Each row is a point on a tangle of strands that fork and nearly touch. The rows are in no order.
Points whose rows are less than 118 apart are linked; no others are. Some points are linked to none.
J89: 6; -10; -24; 26; 25; -67; -25; 50; -20; -26; -39; -59; 1; -13; -13; -38; -10; -13; -14; 11
J805: 48; -12; 74; 2; 72; 38; -35; 9; -94; 13; 15; 30; 54; 48; 13; -8; -69; 22; 0; 52
J445: 28; 12; 30; -5; -2; 8; 26; -4; -51; 9; -25; -2; 35; 32; 27; 57; 64; -31; 6; -43
J929: 7; -3; -3; 76; -8; 33; -6; -2; 10; -69; 21; 15; -26; -24; -75; -58; -24; 49; 59; 14
J993: 16; 42; 39; -57; -31; -12; 10; -17; 25; -4; -57; 12; -6; -45; 39; -37; 17; -26; -4; -76
J562: 13; 83; -3; -38; 20; 88; -32; 11; 24; -25; -32; -30; -7; 0; 25; 14; -30; -29; -13; 39
J300: -15; 49; -18; -33; 8; 53; -9; 17; 55; -4; -14; -30; -44; -9; -5; 34; -5; 12; -14; 48
J865: 39; -50; 21; 24; 32; 14; -2; -24; -109; -14; -21; 9; 24; 9; -66; -13; 10; 13; -5; 22
J807: 0; -60; -4; -54; -12; -49; 4; -25; -18; 38; -16; -33; 13; -40; 0; 7; 29; 12; -51; -45
J957: 2; -31; 41; -20; -11; -5; -23; -28; -36; 11; -14; -105; 22; 21; 1; 80; 23; -28; -52; -17
J941: 14; 45; -10; 17; 2; 47; -9; 4; 0; -62; -4; 22; -7; -33; -42; -49; -2; 46; 34; 1
J138: -52; -2; -1; 7; -9; -32; -9; 24; 83; -16; 31; -52; -49; 15; -18; 13; -1; -18; -13; 14
J708: -26; 39; 7; 20; 43; 50; -17; -29; 10; -56; -39; 71; 28; 61; -12; 43; 76; -23; -27; -7
J707: -36; 4; 12; 5; -43; 33; 50; -17; 33; 14; -56; 45; -57; -57; -89; -26; -31; 45; 42; 15
J774: 13; -18; 35; -24; 3; 9; -8; -34; -33; 17; 42; 38; 24; -12; 10; -21; 78; 14; -17; -88
J151: -20; -54; -27; 0; -44; -72; -8; -36; 75; 26; 71; -9; -59; 2; 42; 19; -30; -46; -27; -11
J389: -2; -3; -57; 17; -28; 8; -8; -17; 22; 4; 93; 83; -12; 3; 81; -41; -30; 9; 4; -52
J997: -6; 65; -27; 21; 21; 22; -18; 50; 14; -58; 10; -9; -2; 23; 12; -17; -7; -14; 18; 38
J544: -38; -62; 51; -23; 0; -13; -11; -34; -31; -15; -51; -81; 17; 16; -61; 61; 37; 0; -56; -35
J527: -32; -8; -11; 17; 13; -34; -32; 48; 25; -21; -9; -86; -32; 2; -14; -2; -20; -2; -23; 23
J860: 27; 24; -52; 37; 10; -8; -29; 31; 15; 29; 102; 45; 43; -4; 45; -36; -33; 4; -44; -19
J542: 21; -8; -7; -38; -57; -27; -9; -76; 26; 19; 15; -46; -3; -58; 52; 44; 17; -17; -45; -40
J974: 7; 11; 35; -41; -32; -31; 10; -50; 30; -21; -69; -30; 18; -19; 6; 29; 58; -32; -46; -40
J15: -4; 6; -29; -27; 35; 73; -48; -2; -79; -64; 8; 8; 19; 5; -36; 10; 15; 7; -9; 27
J462: -3; 60; 5; 17; -30; 5; 43; 15; 63; 0; 58; 46; -13; 38; 20; 8; 7; -49; 43; 22
J733: -29; -52; -3; 12; -2; -39; -7; 17; 21; 30; 47; 21; -39; -6; -10; -71; -9; 30; 23; -12
J912: 23; -21; -20; 14; -8; -31; -20; -14; 23; 72; 51; -59; -5; -8; 35; 68; -31; -10; -32; 30
J249: -1; -16; -17; -34; -9; -15; 26; 9; -17; 20; -36; -5; -5; -43; -15; 2; 26; 39; -6; -10
J991: 26; -6; -5; -12; 20; -3; -18; -4; -30; 36; 53; 1; 24; -23; 19; 11; 35; 0; -35; -43
J292: 18; -19; 40; 12; 59; 18; -29; 42; -55; 44; 21; -7; 12; 50; 0; -10; -63; 17; -3; 59
J928: -17; -41; -44; -35; 37; 30; -62; -20; -105; -47; 3; -11; 13; 4; -24; 22; -1; -33; -10; 62
J346: -63; 5; 0; 27; -37; -28; 58; 23; 19; -26; -62; 16; -36; 7; -83; -4; -36; -20; 35; 37
J496: 5; 21; -12; -58; -3; 11; 6; 0; 15; -10; -53; -38; -15; -35; -5; 35; 9; 11; -21; 11
J59: -10; 29; -23; -14; -9; -4; -21; 3; 49; 2; 51; -27; -24; -47; 36; 8; 1; 0; -20; -32
J850: 33; -30; 18; 23; 11; 52; 15; -6; -95; -13; -25; 3; 57; 39; 5; 5; 2; 24; 73; 12
J411: -34; -16; -41; -24; -34; -67; 37; 7; 49; 0; -72; -38; -14; -43; 6; 8; -25; 9; -14; 12
J422: 2; 24; 16; -25; 17; 0; 9; -55; 20; -36; -62; 57; 18; -4; -41; -4; 92; -5; -28; -36
J881: -35; 31; -12; -19; -30; -32; 40; 21; 69; -8; -94; 0; -26; -15; -34; -11; -36; -26; 6; 35
J12: 22; -64; 21; -10; 41; -49; -17; -14; -79; 17; -43; -7; 17; -2; -79; -5; 6; 4; -58; 16
J448: 20; 85; -13; 12; -15; 32; 34; 13; 55; 22; -3; 40; -5; 11; 53; 17; -18; -41; 32; 24
J870: -12; 58; 33; -30; -20; 14; 8; 2; 57; 38; -48; 21; -41; -37; 30; -58; -22; -22; 25; -40
J587: -15; -38; -17; 14; -28; -71; 14; 4; 61; 65; 48; -32; -32; 17; 19; 51; -20; -40; -13; 21
J593: 42; 82; -17; 1; -9; 79; 34; 16; 6; -1; -1; 42; 41; 20; 48; 11; -6; 9; 34; 22
J437: -29; -48; 14; 30; 29; 8; -19; 44; -56; 15; 2; -23; -31; 39; -41; 0; -46; 17; 30; 52
J851: 3; 0; 30; 45; 11; 1; -11; 20; -1; 69; 93; 21; -10; 14; 34; -22; -27; 11; 31; -31
J226: -61; -45; -31; 42; -24; -74; 42; 35; 3; 1; -43; -9; -20; 0; -79; 1; -42; -4; 2; 35
J540: -11; -31; -22; -51; 32; 45; -58; -7; -73; -15; 11; -55; 14; 22; 23; 69; 5; -28; -26; 42
J34: 24; -5; -30; 17; 24; -5; 6; 34; -24; 36; 30; -2; 21; 3; 25; 8; 5; 16; 2; 25
J605: 28; -18; -10; 23; 36; 6; 1; 12; -63; 7; 8; 5; 15; -1; -29; -32; 12; 52; 12; 10
J990: 1; -24; 27; 39; 7; 38; 11; 2; 10; 53; 75; 17; 17; 16; 10; -15; -13; 64; 74; -13
J726: -1; 48; -44; 49; 22; -4; -16; 45; 33; -22; 73; 16; 21; 13; 31; -27; -12; -7; -12; 16
J366: 17; -35; -46; 18; 11; 6; -18; -2; 23; 24; 103; 78; 30; -1; 45; -68; -26; 41; -16; -24
J274: -27; -38; -12; 31; -5; -92; 14; 50; -15; 18; -57; -29; 11; -14; -25; -34; -45; 0; -5; 6
J6: 23; 35; 10; -27; -52; -46; 22; -24; 32; -10; -70; -46; 23; -30; 55; 33; 1; -37; -21; -28
J697: -12; 7; 0; 23; -37; -41; 28; 5; 53; -4; 96; 50; -18; 41; 27; -29; 15; -64; 30; -19
J483: -30; -46; -21; 10; 3; 14; -21; 23; -77; -19; -35; -31; -34; -7; -56; 20; -32; 20; 0; 49
J474: -11; -10; -35; 27; -20; -23; 12; 1; 48; -26; 68; 72; -17; 23; 59; -78; -6; -7; 48; -22
J231: -23; -18; -8; 23; 8; -1; -7; 6; 32; -21; 60; 33; -39; -18; -56; -64; 9; 52; 53; 2
J206: 1; 3; 15; -2; 29; 42; -3; -20; -57; -29; -10; 20; 36; 65; -3; 53; 72; -24; -22; -15
J789: 1; -5; 36; 27; -22; 39; 37; -8; 54; -3; 38; 42; -6; 16; -7; -25; -1; 46; 105; -13
J52: -6; 4; 19; -11; 19; -13; -5; -53; 33; -38; -55; -3; 10; 23; -17; 58; 86; -24; -41; -18
J925: 73; -6; 64; 17; 55; -4; -4; 1; -85; 41; 2; 20; 71; 54; 30; 3; -33; -13; -22; 19
J893: 16; 92; -15; -4; 15; 55; -31; 25; 17; -46; 16; -10; 26; -1; 41; 13; -9; -27; -32; -4
J799: 37; 25; -14; 10; 4; 84; 28; -5; -30; -5; -6; 22; 49; 15; 16; 17; 3; 47; 75; 22
J62: -33; 9; -22; 25; -3; 9; 6; 28; -17; -46; -55; -12; -56; -9; -58; 6; -38; -5; 26; 47
J335: -31; -59; -24; -15; -5; -55; -15; 3; 58; 18; 74; 17; -70; -2; 31; -33; 0; -3; -27; -11
J924: -1; -71; 20; -30; 14; -60; -4; -20; -35; 22; -59; -67; 25; -10; -52; 30; 11; 6; -72; -11
J580: -1; 14; 27; -22; -29; 29; 37; -19; 16; 28; -57; 43; -22; -51; -27; -37; -6; 52; 71; -9
J442: -6; 2; -36; -17; -58; -69; 19; -14; 66; 4; -26; -28; -26; -37; 69; 20; -17; -26; -20; -5
J801: 23; 56; -1; -21; 23; 76; -7; 1; -23; -53; -3; 23; 29; -9; -25; -9; 24; 25; -3; -7
J986: -5; 36; 42; -7; -30; 48; 30; -8; 64; 27; -7; 53; -34; -11; 16; -56; -8; 19; 69; -20
J35: 13; -16; -1; -2; -38; -16; -3; -21; -7; 54; 2; -99; -2; -20; 35; 90; -13; -9; -35; -5
J585: 40; -22; 44; 21; 37; -18; 8; 3; -87; 18; -22; -6; 56; 53; 17; 6; 29; -25; -11; -15
J384: 8; 14; 40; -47; -13; -3; 16; -44; 5; -29; -43; 59; 10; -24; 7; -44; 65; -11; 3; -79

Follow the links from the first point to the second, and from the first to the third. Name the last point that the two ways share.
J138 / J805 / J422: J346
J346 / J707 / J990: J986
J527 / J585 / J974: J346
J893 / J774 / J733: J924
J593 / J34 / J929: J924

A fork is a point with three links, a tip a point with one. Leave the first point through the second and follow the links. Name the first fork or tip that comes.
J929 / J231: J924
J35 / J912: J540
J924 / J807: J850
J708 / J206: J346
J881 / J411: J986
